Points, in no order, along strands that fork, close into loops and pass close to each other.
(in the rows, 128 means zero)
Points whose rows are less than 168 apart are linked; no others are. Some points are linked to none.
<330>: [157 117 103  92 150 150  74 162  99 140 103 166 133 146 129  82 129 144
 146 161  78 121 115 108 162 117 110 152 172 142 102 167 148 147 180 114
 178 120 116 175 158  95 112 176 122 217]
<816>: [112 121 200 125 116  87 130 167 149 109 130 133 149 128  98 117 142 112
 180 120  66 152 174 176  78 201 149 136 127 118 115 163 102  85 167 140
 151 143  40 138 164 134  82  60 156 129]
<491>: [ 83  82 139 112 151 192 198 112 160 151 116  88  27 143 136 171  48  85
 121 146 149 116  88 127 127  93 148 123 106 130 142 118 178 128  73 144
 133 111 139 101 133 124 136  90 101 120]
<1146>: [161 136  94 116 109 100 117  92 125  96  83 132 153 163 158 144 124  74
  86  92 155 128  98 109  89 105  96 145 127 131 129 114 132 149  90  89
 167 195 159  96  96 155 139 163 103 100]
<548>: [ 79  99 151 121 108 195 142 119 113 137 179 100 111 144  59 101 110 120
 124  89 157 103  84 123 170 129  55 127 109  77 138  82 151 140  80 133
 148 153 149 144  72 145 142 138 144 123]
<424>: [100 131 114 163 111 143 152 167 107 129 148  84 153 134  87  75 160 141
 157 107 131 123 128 104 179 114 173  94 141  69 128  73 170 124 145 149
 104 142 161 104 109 150 153 142 116  96]
<1308>: [ 88 114 141 143 174 126 201 171 184 138 139  99  32 123  75 113  67 125
 148 162 177 142 127 144 139 150 197 120 114 112 170 147 182 126  90 155
 102 124  90  92 152 110 128  82 103  93]
<121>: [151 141  90 107 102 131 165  75 135 103 163 102 104 134 221 203 108 150
 116 109 164 123 101 138 135 111 147 145 152 177 129  92 127 143 100  95
 109 148 156  60 108 140 154 138 121  99]
<1113>: [146 151 180 146 116  91  90 121 133 134 115 138 158 118 158 166 147 138
 124 159  80 134 147 129 139 149 128  99 139 132 138 151  56 123 151 192
  78 121  78 145 137 117 112 102 153 107]
<829>: [148 142 127 163 137 133  96 138 113 119 145 187 141 113  99 130 165 155
 120 158  83 143 146 162 133 183 129 113  93 155 108 160 120 151 139 141
 133  97 104 147 156 105 158 139 129 152]
<179>: [110 173 181 148 108  93 153 160 125  82 147 159 158 107 128 145 161  97
 110 136  84 102 171 132 162 144 177  91 108 162  76 121 117  93 160 161
 149 138 149 125 145 155 124 132 135 148]
<114>: [104 108 111 140 121  75 150 175 135 144 169  88 136 126  92  90 134 159
 115 136 184 105 105 115 112 153 143  96 112  81 200 107 114  92 109 156
  92 129 113 124 130 137 103  94 100 100]
<526>: [152 192 163 151  98  96 140  64 126 101 123 141 117 118 228 200  97 133
  72 116 133 140 120 131 133 119 145 136  68 216  98 127  83 145 120 117
 139 132 140 104 147 131 137  87 144 144]
<1086>: [158 128 100 152 125 197 136 131 101 156 103 111 133 143  99 114  89 132
 148 118  84 149  88 101 126  99 142 134 145  75 128 132 175 190 110 132
 112 134 126 130 120 120 151 140 118  85]
<98>: [125 111 148 149 114 168  87 147  72 182 171 116 150 121  61  86 127 183
 115 106 109 125  94 128 145 120 114 128 102  81 114 120 103 149 140 152
  92  87  80 162 176  99 105  90 153 138]
<369>: [120 132 106 122 112  69 152 101 189  95 134 102 116 107 126 117 164 117
 136 146 175  99 176 163 156 127 174  87 175 163 135 106 130  79 174 143
  69 146 169 122 155 145 151 151 103 117]
<699>: [150 158 154 160 127  87 104 157 105 116 119 173 116 109  94 130 158 157
 174 167 137 166 178 145 137 165 161 119 164 177 127 130 144 131 134 137
 140 159 142  92 133 125 157 142 114  99]
<810>: [179 171 126  89 120 162 118 180  70 142  99 252 107 128 140  84 105 156
 128 173 153 146 113 143 128 178  95 147  93 174  56 199 169 132 155 116
 135  99 104 133 171  72 122 159 115 164]
<603>: [134  40 123 122 146 130  36 134  76 174 146 127 119 150  30  94 175 125
 187 136  83 172 186 112 144 156  95 139 145  89 159 130 109 107 159 114
 167 146 117 115 105 131 115 170 116 132]
<1005>: [ 76 118 151 149 121  99 144 108 107 123 192 134 131 111 114 213 158 105
 121 110  80 113 137 151 156 142 130 141  88 153 111 108  49  88  93 138
 147  88 152  99  79 182 116 134 116 115]
<403>: [128 186 169 105  87 124 152 126 111 122 143 119 135 114 192 182 125 134
 129 153  86  88 118 129 197 106 113 114 140 168 103 112  71 106 144 171
 105 106 153 141  93 155 128 136 153 134]
<494>: [170 193 125  84 147  75  99 209 113 120  92 159 135 135 195  77 116 135
 164 167 155 129 132 108 125 140 150 136 179 152 103 173 148 104 155 118
 120 131 111 127 147  92  88 126 139 118]
<85>: [164 109  79 102 137  91  64 136 172 122  71 103 128 171 139  47 125 119
 137 119 194 135 134 115  98 118  80 130 151  98 176 140 163 137 153  90
 142 165 149 159 128 119 125 155 135 146]
<677>: [ 87  75 168 110 140 157 112 162  95 148 168 102 120 150  40  86 126 133
 151 125 132 111 104 111 172 112  98 126 141  67 150  97 132 130 102 156
 146 148 120 134 100 125 109 141 146 142]
<912>: [166 132 118 112 129 111  57 167 116 139  91 156 130 155 105  80 139 143
 162 168 123 145 135 134 136 134 106 130 162 135 142 158 136 128 162 144
 130 128 124 149 150 109 135 149 133 158]
<1109>: [106 112 135 135 138  96 147 178 116 137 122  86 160 131 132 132 140 111
 153 115 118 131 138  98 105 110 174 136 183  98 147 114 111  85 117 144
 111 124 130  99 110 150  93 119 132  78]
<1343>: [177 142  96  66 108 117  70 124 140 108 105 126 125 160 165  81 127 140
 122 158 154 114 114 119 149 142  55 102 138 113 143 113 155 163 138 110
 156 182 136 138 104 103 145 173 131 153]
<1188>: [149 145  93 143 135 101  87 150 148 139  49 124 121 158  82  57 124 119
 155 138 167 148 152 146 108 112 127 136 150 125 158 153 158 125 157 114
 110 137 139 151 166 130 137 128 130 122]
<350>: [129 174 127  66 116 103 108 114 119 103 119 166 135 141 160 132 156  83
  99 128 174  76 129 151 147 112  93 116 120 181  77 107 116 109 136 109
 147 150 157 140 123 135 152 160 132 155]
<426>: [166  94  71 119 107 163 102 175 108 117 147 215 158 141 131 112 156 140
 141 126 130 149  96 123 101 182  74 174 142  99 129 171 159 145 118  91
 146 128 122 120 103 107 119 198 119 122]
<563>: [ 73 116 182  97 114 135 162 154 117 109 147  89 109 156 120 148 133  94
 140 107 166 113 113 127 160 114 103 131 175 125 125 104 123 103  86 170
 139 157 165  87  47 157 151 156 168 111]
<1366>: [ 96  83 132 127 145 111  99  69  94 161 190 124 135 101  92 175 173 111
 118 111  95 110 154 151 133 129  79 138  88 120 135 100  46  94 105 129
 119  99 131 136  87 156 115 140 122 117]
<851>: [124 165 131 117 119 113 174 124 166  87 126 165 139  76 147 165 150 115
 153 130 129 123 176 192 108 169 164 144 170 171  82 151 150 105 143 116
  91  86 123 112 165 118 127 130 147  99]
<193>: [159 123 143 173 104 178 156 114  89 128 126 191 145 115 123 129 114 128
  69 122 118 149 102 126  88 162 112 131  22 151  94 164 147 143 110 133
 126  93 118 136 166 104 131  98 121 135]
<106>: [ 62 113 157 111 138 102 202 152 181  97 137 105  89 117  80 136 123 102
 140 141 161 113 155 163 135 126 167 136 177 138 153 119 139  68 108 155
 103 129 120 109 138 148 125 101 144  80]
<1284>: [ 93 113 133 119 165 164 209 168 181 116 103 116  55 145 101 144  64  92
 137 178 129 129 114 124 150 103 182 136 141 129 146 143 185 122  99 154
 138 125 118 123 144 124 131 104 118 121]
<1218>: [160 128 142 106 125 131 115  69 158 127 105 120 103 132 163 182 104 127
  74 150 144 134 134 150  73 115 108 116  99 167 159 143  97 152 117 123
 130 124 106 142 164 103 138  83 149 143]
<127>: [156 124  92 162 121 107 112 101 124 127 107 170 167 121 139 144 146 133
 102 113 167 153 113 123  56 153 104 143 106 128 144 148 110 150 107 120
 110 125 116 132 121 115 131 118 122 108]
<786>: [153 129  85 123 100 238 150  80 129 164 129  93 126 135 120 108  69 125
 132 107 100 112  69 107 142 111  77 126 127  73 149 126 169 176 111 114
 110 132 142 172 102 142 153 134 106 111]
<513>: [121 111 144 142 127  41 114  88 218  97 116 126  95  98 107 139 153 107
 140 156 140 136 223 155 131 158 184  84 154 165 143 133 113  87 192 141
 125 153 143 118 177 142 136 135 106 141]
<748>: [117 183 122  89 142 139 104 106 110 124 112 173 134 120 138 103 148 119
 122 151 110  73 135 132 184 111  92  91 122 153  60 118 132 136 170 128
 153 121 145 183 134 117 162 179 118 210]
<54>: [ 82 106 146 173 169 146 168 137 157 141 138 138  49 105  13 107  86 137
 144 142 177 154 142 152 164 123 177 139  88 109 151 113 192 144  92 131
 141 138 127 106 160 115 153 102 114 108]
<81>: [124 146 159 139 109 116 134 171 171 105 123 146 157 119 128 101 124 114
 197 108  61 149 155 193  80 190 176 141 103 112  81 163 136 119 203 143
 128 132  50 130 183 131 145  74 154 164]
<567>: [157 163  90 136  95 171 179 121  89 134  95 138 141 122 196 122  68 126
  97 115 124 106  63  80 120 108 112 139  81 142 104 139 154 141 118 113
 136  97 148 142 134 136 126 116  99 157]
<973>: [100 111 130 105 133 150 163  82 154 153 165  86  56 107 127 203  54 122
 114 138 130 102  98 152 128  94 127 121  95 129 164  93 115 141  72 118
 133  89 121 107 135 140 121  87 113 120]
<864>: [ 94 118 138 128 138  74 140  96 154 137 120 139 102  97  63 182 148 128
 154 158 105 145 198 164 103 179 153 122 188 134 149 134  95 110 128 163
 117 136  95 111 118 139 120 113  93  62]
<146>: [102 100 122 149 134 152 150 107 139 115 154 126 107 113  60 110 148 125
 125 108 164 136 143 134 140 102 145 140 121 129 139  75 175 140 108  87
 165 167 171 135 128 139 167 137 123 112]
<853>: [122 119 130 140 121 131 147  68 138 126 169  78  99 119 164 201 100 163
 113 105 129 140  98 105 142 110 143 118 126 133 146  66 124 178  65 113
 155 179 148  64  71 143 150 127 107 105]
<611>: [164 148 145 141 193 135  24 117  94 131 126 189 142 123 169 119 167 177
 174 134  97 152 168 125 162 132 123 119 121 154  79 156 126 166 184 115
 145  98 136 135 122  80 145 188 145 195]
<88>: [154 144  75 123  70 217 165  98  93 158  97 114 138 145 165  99  50 107
 121  82  99 112  40  87 135 106  62 151 107  99 115 151 141 146 127 106
 127  98 163 170 109 172 124 126 104 144]
<51>: [ 86 107 121 129 137  77 175 167 137 128 166  65 118 139 129 129 120 128
 123 104 184 109 101  99 111 132 150 127 149 104 177 115 121  93  76 146
 113 149 133  82  81 161 111 111 107  76]
<1251>: [160 172 109  86 149 124 115  65 140 109 103 131 120 110 226 146 105 130
 107 110 195 115 137 146 104  85 127 136 138 173  98 139 144 144 136  87
 109 107 149 119 141  90 153 128 151 141]
<825>: [125 132 118 152 149  80 165 152 149 136 139 113 138  93 155 169 122 147
 140 136 120 143 139 110  84 141 204 136 169 120 151 137 120 115 102 126
 103 115 101  98 134 123  95  95 112  66]
<522>: [100 124 148 142 156 121 156 116 151 154 163  84 102  95  85 157  93 133
 126 138 109 111 120 122 136  87 161 107 118 102 152  85 125 142  79 142
 129 122 123 125 126 141 112 106 113 118]
<720>: [118 159 183 104 133 169 202 220  72 136 122  86  95 174 170 108  84 136
 139 136 143 128  74  64 156 112 125 128 165 135  98 151 145 126 117 197
 116 142 113 116  79 115 108 109 176 146]
<323>: [119 168  90 133 140 118 168 115 201 124  87  77 124 118 158 103  96 114
  99 137 114  90 137 131 125  92 164 104 110 133 138 129 158 129 159 110
 124 101 132 182 182 132 129 105 127 189]
<1360>: [153 189 129 115 145  48  74 166 120 112  68 208 168 140 168  96 144 108
 146 134 178 139 129 124  95 159 133 114 161 143  83 179 112 101 138 118
 122 134 106 116 125 107  89 135 109 103]
<263>: [136 113 103 179 104 124  58 147  92 132 133 187 202 143 117  82 204 145
 125  87 150 141 123 123 122 168  81 108 105  84 111 142  99 124 167 147
  96 112 129 140 115 126 140 169 131 137]
<1114>: [ 74 133 184  91 116 153 186 203 103 137 156  67  93 167 139  99 101 117
 134 115 198 116  76 102 162 121 103 118 150 123 128 130 133  99  83 192
 113 136 135 113  61 129 123 108 184 146]
<578>: [103 104 186 118 145  99 133 168 138 128 178 138 147 114 113 168 118 108
 138 134  29 113 144 139 115 166 143 142 111 106 121 154  80  90 122 155
 149 109  51 127 154 135  67  91 143 135]
<1272>: [145 181 168 101 114 125 171 125 175  90 116 159 138  89 150 134 114  99
 170 125  92 128 177 207 103 172 160 142 113 153  64 163 158 126 180 135
 103 116  90 125 174 108 149 107 169 140]
<196>: [123 105 193 131 137  82  98 141 138 128 180 157 116  98 120 182 148 145
 144 182  62 135 176 130 138 182 142  98 133 132 146 152  66 105 138 175
 144 142  66 136 130 112  88  97 132 105]
<1406>: [109  58 108 106 123 121  92  84 133 165 152  94 161 107 110 147 165  90
 152 100 114 102 157 119 128 112 100 123 145  84 158 100  81  88 144 123
 106 104 144 146 102 147 117 164 127 120]
<535>: [ 62  98 122 116 102 169 165 114 138 125 147  83  70 164 114 143  80  89
 120  85 176 112  60 122 143 112  93 124 114 111 158  82 148 133  64 119
 170 151 159  95  76 169 154 117 123 123]
<129>: [173 165 101 124 121 110 122  37 137 110 116 103 144 125 233 163 120 144
 111  82 187 146 119 131 105  96 127 160 133 152 127 138 128 161 111  86
  78 139 149  81 108 112 155 144 133  98]
<345>: [145 131 103 144 162 161  97  97 123 127 122 156 145 109 116 129 162 103
 156 127  69 138 156 123 147  90 149 131 152 130  87 106 169 176 139  94
 173 137 168 152 119 135 150 179 109 154]
<1177>: [137 129 182 127 123 101 123 159 103  99 115 167 156 149 103 128 159 106
  97 148 120 143 146 142  86 156  97 122 117 157 125 160  84 101 116 148
 147 139 103 149 134 133  92 100 154 131]
<230>: [162 114 120 169  97 134 121  93 119 126  99 196 142 131  87 117 132 131
  73 128 169 175 119 167  54 185  70 100  51 135 126 174 108 152 109 142
  93 113  99 151 147 120 133  91 116 120]
<979>: [164 128 142 147 171 158  58  97  78 128 104 140 137 157  85  87 173 100
 138 121  77 156 160 135 139 106  91 124 128 136  90 131 131 165 147 109
 169 158 155 181 104 129 154 173 137 158]
<949>: [131 111 163 113 153  96 110 127 172 140  93  74 123 114 132 107 146 117
 142 147 115 134 193 116 127  71 170 112 169 140 145 106 116 100 173 120
 127 121 146 167 168 119  93 116 167 159]
<104>: [124 135  88 132 100 134 178 118 137 101  84 118 130 167 117 122  94  65
  80 104 176 111  84 122  94  83 117 144 118 137 154 119 152 115  96  97
 159 158 172 117 126 184 139 124  99 111]
<988>: [150 112  69 119 110 109 106 146 144 113 143 110 181 126 198  95 167 133
 144 103 164 105 121 101 126 154 111 125 145  91 143 115 153 111 151 102
 107 116 152 124 105 116 123 174 136 131]
<921>: [157 206 170 125 122  89 104  96 126 135  92 115 155 122 204 153 121 128
 114 143  97 110 131 114 166  88 124  96 132 157  99 129  71 137 156 177
  80 125 129 151 112 128 133 125 149 133]
<1358>: [110 165 166 179 117 106 118 160 107  95 123 170 173 124 116 151 191 101
 134 118  66 141 183 166 123 178 157 105 116 129  66 147  86 102 159 161
 111 116  95 108 148 144 128 122 132  98]
<225>: [ 96 126 100 190 137 100 121 156 121 105 107 171 170 116  87 136 188  87
 143 106  77 152 183 156  87 172 174 132 131 113  90 152 129 102 148 119
 141  93 108 110 170 148 124 124 106 104]
<1130>: [127 139 159 154 140  43  99 120 197  92  64 128 127 141  99 113 132  90
 113 142 129 128 187 152 100 147 156  92 114 145 151 153 111 109 167 140
 149 161 122 152 175 141 137 115 122 148]
<435>: [118 183 187 133  97 138 181 118 135 108 157 128 121  96 136 182 111 140
 104 151  78 103 133 142 178 129 148 101 102 176  84 105 111 131 124 173
 127 116 134 130 126 143 147 103 153 142]
<363>: [112  84 111 104 116 106 134 127 131 127 125  86 146 150 105 155 138 108
 142 124 110 125 138 100 130 153 103 129 178  59 168 114 125 120 102 159
 124 168 135  78  47 154 132 182 113  61]
<923>: [113  99 118 121 151  89 149  98 141 131 156 133  96  95 127 190 119 148
 105 133 167 145 145 124  53 152 155 157 138 143 163 118 106 122  83 100
 146 136 101  92 133 110 109  89 107  84]
<909>: [139 124  68 116 134 118 145 121 179 123 136  48 110 144 149  95 135 146
 122 152 155 108 118 119 134 111 150  90 139 120 199 101 157 150 129 100
 122 169 142 145 117 142 145 125  84 133]
<216>: [146 164  83 173 118 113  18 180  92 137  93 196 178 161 151  47 151 174
 155  85 164 144 105 113 135 157 101 111 118  80  68 157 138 147 189 139
  94  99 121 110 140 109 148 170 117 138]
<209>: [ 76 117 168 163 132  78 158 115 112 139 172 116 132  92 109 196 141 121
 134  94 119 124 141 107 145 121 172 126 137 126 117  90  81  98  86 167
 125 130 154  65  76 175 123 134 109  79]
<602>: [118 109 132 139 110 148 127  86 132 114 144  78 135 118 121 136 138 142
 124 105 114 125 123  99 149 120 117 109 132  98 144  66 152 165  86 103
 173 190 164 113  77 137 142 153 116 118]
<1322>: [145 126 111 183 131 141 118 134 102 144 144 115 168 109 139 141 140 170
 149 101  89 161 116  79 132 130 171 140 127  63 126 104 155 178 102 123
 124 142 124  87  96 116 137 151 117  82]
<710>: [152 116 105 109 113 171  87  57 125 141 142 156 124 142 182 184 126 138
  88 137 126 129  82 140 116 117  55 127  89 151 156 127  85 163 117 118
 132 103 113 148 118 118 151 116 142 162]
<1097>: [157 196 115 127 142  78  63 140 108 125 101 198 166 130 165  79 140 154
 144 118 197 128 121 123 132 150 122 115 106 133  65 151 143 148 146 120
 102 126 138 118 117  86 151 162 132 125]
<700>: [ 92  82 129  99 156 166 181 125 152 131 150  77  47 138 141 150  83 113
 129 119 191 136  99 119 115  96 149 140 144 131 155  87 177 141  69 105
 149 157 136  82 105 116 145 115 134 107]
<387>: [ 90 103 157 139 143 111 108 131 101 173 158  97 126 126  27 122 117 121
 127 129  98  95 123 128 145 103 114 100 112  53 163  88  85 123 112 176
 111 123 101 135 133 147 102 118 106 118]
<788>: [113 162 124 137 102 162 130 147  90 133 139 148 168 113 116 101 160 137
 119 125  86  88 123 123 184 121 124 102 123 127  83 110 128 121 166 154
 123  96 140 171 145 135 147 153 131 181]
<806>: [119 114 150 104 146 124 150 143 155 145 101  28 121 146 125  73 124 132
 122 136 145 111 144 107 129  54 151 125 147 126 181  89 127 106 136 103
 134 155 146 173 136 136  89  90 155 154]
<1265>: [162 120  49 109  97 144 121 195 123 111 142 169 159 143 143  48 139 140
 128 123 183 119  83 109 118 160  88 150 139  97 131 150 188 121 150  93
 124 120 140 144 133 113 119 162 127 152]
<1199>: [127 115  95 122 138 156 138 155 156 145 118 105 115 142  82 104 100 141
 135 185  79 111 100 119 157 105 153 118 148 103 171 129 152 145 134 140
 133 120 105 170 162 129 125 120 101 156]
<586>: [140 139 167 127  82 148 180  86 105 137 107 104 111 116 187 172  72 140
 106 106 160 145 103 144 107 109 123 167  78 181 128 135  91 110  97 124
  88  75 157 102 126 135 119  71 155  83]
<1064>: [122 125  76 204 144 145  89 146 111 132 124 169 151 116  77 116 183 105
 162 101  79 160 166 128 124 118 178 135 133  99  84 119 160 146 156 103
 149 110 152 127 163 149 161 154 100 112]
<228>: [ 80 113 147 163 175  80 149 144 190 152 131 120  55  88  21 109 120 159
 163 151 146 164 199 157 168 122 202 145 132 125 168 101 158 101 123 127
 148 149 128  87 163 142 119  99 115 107]
<105>: [152 141  81  91 109  97 137 114 146  89 144  89 147 133 217 140 150 123
 125 112 162  91 122 118 148 133 121 122 161 140 130  94 146 125 129  95
 114 165 165  93  91 136 140 176 110 114]
<219>: [147 106 109 153  93 170 167 102 119 140  99 150 129 120 171 156  74  94
  82 103 124 126  88 115  72 125 127 159  47 146 120 153 149 121  98 100
 143  75 152 136 168 139 112  87 106 128]
<963>: [136 142  88 108 123 181 173  96 142 134 152  58 100 110 174 102 102 163
 108 130 168 112 109 125 125  89 144 107 112 139 162 101 176 153 123  81
 119 124 151 148 136 120 146  91 122 154]
<597>: [126 130 120 124 119 127 134 101 123  95 135 147 131 124 106 137 168 106
 104 120 171 118 146 160 115 120 115 134 126 174 111 100 134 128 119 102
 142 146 164 139 132 137 166 147 130 125]
<608>: [163 165 166 147 178 138  72  71  95 115 135 164 155 109 200 138 168 167
 113 117 132 159 156 114 137 104 119 133  93 165  83 130 120 184 139  99
 149 126 145 145 112  77 146 147 168 183]
<667>: [175 179  98  63 144 135 143 212  76 131  89 124 146 164 190  76 100 133
 156 143 115 123  95  78 141 110 126 161 176 104  82 163 166 140 146 118
 118 139 106 113 119 101  92 157 133 120]
<1079>: [122 121 112  90 110  91 138 115 175  87 143 121  91 142 127 164 149 105
 113 182 158  86 139 153 155 125 136  88 175 161 166  98 116  96 146 150
 124 176 146 128 141 150 159 138 102 119]
<977>: [179 132 103  78 125 146  88 122 136 107 144 147 121 124 187 146 143 165
 155 180 118 125 128 118 162 148 106 126 158 130 146 115 159 173 132 107
 155 161 135 115  96  89 155 188 123 146]
<509>: [114  94 125 115 148  71 115  80 147 111 159 156  97 102 118 202 176 133
 118 161 134 142 196 148  85 176 138 131 163 174 144 124  78 109 129 126
 152 157 115 112 118 124 126 119 100 104]
<993>: [141 169 145 151 114  88 155 137 188 102  64 127 122 137  88 126  95  93
 121 153  92 146 154 159  91 148 181 113 114 130 137 166 146 140 145 145
 123 164  92 126 182 138 145  95 113 105]
<565>: [137 186 133  73 143 140 196 204  78 118 113  73 129 163 209  95  95 126
 150 138 100 101  98  61 174 101 128 125 184 124 102 139 154 130 136 148
 134 155 123 116  76 144  97 136 134 136]
<198>: [140 156  95 106 152 122 136  87 184  98 122 135 118  79 166 142 134 118
 139 128 160 119 175 173 119 100 159 134 168 164  96 139 173 128 157  97
 106  81 164 135 172 105 145 141 155 145]
<1020>: [135 155 122 124 132  88 179 121 249 112  83  74 107 123 138 109  92 107
 116 140 126 114 166 178  91 126 191 117 112 132 160 159 157 117 166 115
 100 133 106 146 190 130 134  87 130 141]
<628>: [181 144 103  94 133 187 103 182  53 159 115 210 127 137 137  81 109 169
 131 143 108 147  88 115 151 143  95 175 138 143  57 191 166 162 178 108
 155 110 105 147 162  77 117 188 124 186]
<1348>: [120  68 133 111 151 113  79  99 144 147 124 115 120 114  79 134 176 101
 163 157 108 137 202 144 134 113 132 106 154 130 152 113  97 103 167 133
 127 115 145 158 136 123 132 154 134 144]
<1255>: [145 124 133 156 187  96  18 144 140 121  98 178 140 135 171 115 122 180
 176 142 101 137 167 111 135 153 138 103 130 145 110 170 118 135 205 141
 134  63 113 125 170  93 123 151 134 196]
<46>: [138 141 174 147 143 117 120  78 109 111 152 143 142  98 188 186 163 142
  92 108 134 162 160 131 108 107 138 159  91 199 101 114  92 139 102  90
 147 124 144 117 123 110 126 114 171 140]
<137>: [ 89 108 101  90 135 112 187 168 185  96 143  94  83 165 101 114 127 110
 123 181 184  97 112 151 159 120 135 106 169 128 203 121 140  82 122 164
 107 157 131 129 117 164 143 111 103  99]
<1115>: [105  78 102 105 148 146 153 120 182 144 126 112  73 134  63 116 103 117
 109 147 175 122 132 152 103  96 129 155 115 111 201 112 149 113 109  77
 148 131 115 157 166 121 115  95 126 117]
<785>: [145 108  95 129 116 153 107 190  93 132 158 199 201 138 178 135 162 147
 117 120  93 129  68 101 125 151 104 174 140 107 117 166 110 118 135 120
 128  95  99 128 122 112  85 180 123 158]
<1390>: [130  90 124 121 145 134  75  77 111 139 170 153 143 141 141 189 187 128
 103 153  78 131 124 144 130 140  56 127 102 142 143 129  47 127 114 132
 131 109 111 155  88 131 133 154 127 151]
<461>: [126 139  90 105 151 151 174 147 168 123  75  54 104 168 136  41 115 129
 115 146 153 111 122 102 154  73 140 122 133 114 191 105 172 132 144  83
 160 195 139 171 125 143 115 103 109 164]
<757>: [151 135 169 133  95 147 149  36 132 127 118 114 100 108 197 209  78 134
  69 111 131 152 132 151  99 116 148 136  42 181 126 138 108 139 108 107
 127  96 141  99 167 113 133  54 144 133]
<830>: [112 167 144 162  81 187 157 108  74 152 132  84 150 121 131  94  84 182
 113 109  99 116  58  83 166 115  99  95  86 113 130  89 116 163  98 147
 132 147 140 152  83 141 139  99 126 160]
<1016>: [129  92 163 115 132 107 101 121 105 163 134  91 155 137 129 160 120 134
 122 121  92 132 100  91 112  95  96 151 122 101 173 115  58 119  83 144
 136 128 104 132  92 142  79 110 142 115]
<1144>: [134 105 114 173 188 109  18 119 117 138  93 189 158 148 150 127 165 175
 178 127 112 176 157 131  95 168  89 128 140 123 123 185  82 143 178 143
 105  64  83 130 132  97 109 149 136 148]
<1381>: [119 101 123 172 110 142  86 152  72 169 177 163 192 129  78  94 175 155
 107  82 117 137  95 126 117 148  87 136  90  75 117 131  77 117 129 141
  91  91  95 152 139 128  98 115 137 123]
<295>: [152 137  83 163  89 119 133  84 122 122 118 120 171 126 179 151 121 119
 105  64 159 140  86 106  92 125 105 166  97 126 135 123 120 146  92  92
 119 128 164 106  92 150 142 140 124  91]
<1201>: [105 112 169 140 124 216 172 162  75 143 146 141 122 125  55 104 108 128
 123 106 110 132 123 136 130 129 127 159  94 131  68 139 159 127 133 138
 115  81 118 151 173 110 118  93 175 121]
<1067>: [138  94 123 158 151 200  54 110  77 159 145 125 160 139  87  86 152 141
 140  91  40 149 109 100 157 121 101 133 147  87  97 131 128 180 156 100
 175 147 124 186 129 121 117 157 117 179]
<676>: [150  53 119 119 134 169  28 125 102 180 151 106 130 145  56  88 145 153
 179 117  65 154 139 113 167 130  91 153 163  72 143 134 140 153 161  98
 159 134 120 160 135 114 110 167 131 153]
<1260>: [121  96 108 115 121 154 138 104 157 133  91 100 106 171  88 105 115  86
  82 111 174 125 107 127  91  70  92 143 118 117 191  96 141 129 108  76
 176 186 150 160 134 154 131 108 130 131]
<1147>: [ 99  88 133 103 144  95 122 116 114 155 146 119 116 109  90 159 147 150
 166 139 136 143 165 119 107 167 127 146 189  85 163 107  96 121 108 162
 104 154 109  82  55 123 124 143 109  51]
<284>: [ 94 146 143 135 103 169 173 180  86 125 123 127 156 143  74  95 130 114
 108 118 111  96 110 123 155 105 123 141 127 120  90 127 135  99 146 155
 124  97 130 156 158 147 121 108 169 154]
<1126>: [130 103 182 149 117 199 166 171  64 134 150 195 117 127  86 116 110 158
 103 143 134 157  95 128 113 178 120 136  66 140  86 161 147 135 103 163
 118  96 103 118 154  85 115 104 140 124]
<951>: [137 100 117 139 108 197 141 150  80 165 175 175 164 116 154 134 103 164
  92 112  95 129  43 100 136 140 102 170  83 119 111 161 116 134 114 128
 122  62  93 139 141 106  92 127 122 158]
<665>: [146 140 129 129  96 113 160  95 147 153  91  50 113 133 169 142  81 125
  86  97 156 132 105 138  74  85 127 139 106 158 169 135  80 116  99 107
  92  97 145 129 127 153 111  80 145  95]
<1191>: [ 62 116 155 131 131 116 189 137 144 113 167 119 106 105  96 174 147 105
 151 106 159 111 138 148 150 117 161 136 184 144 101  96 131  90  91 161
 102 126 166  78  85 162 150 154 138  82]

A fork is a point with three links, a tip a point with one. Leave the first point through the second and follow the links. Name the first fork or tip that comes.
<435>; <179>: <603>
<121>; <853>: <193>
<98>; <1381>: <1191>
<225>; <1358>: <129>
<1114>; <720>: <98>
<1126>; <1201>: <121>

A tip is a point with one link. Name the tips that can be reached along the links from each point below, in the order of the rows.
<1109>: <114>, <363>
<567>: <603>, <1322>, <1115>, <951>
<491>: <228>
<1188>: <810>, <977>
<216>: <98>, <323>, <963>, <1144>, <665>
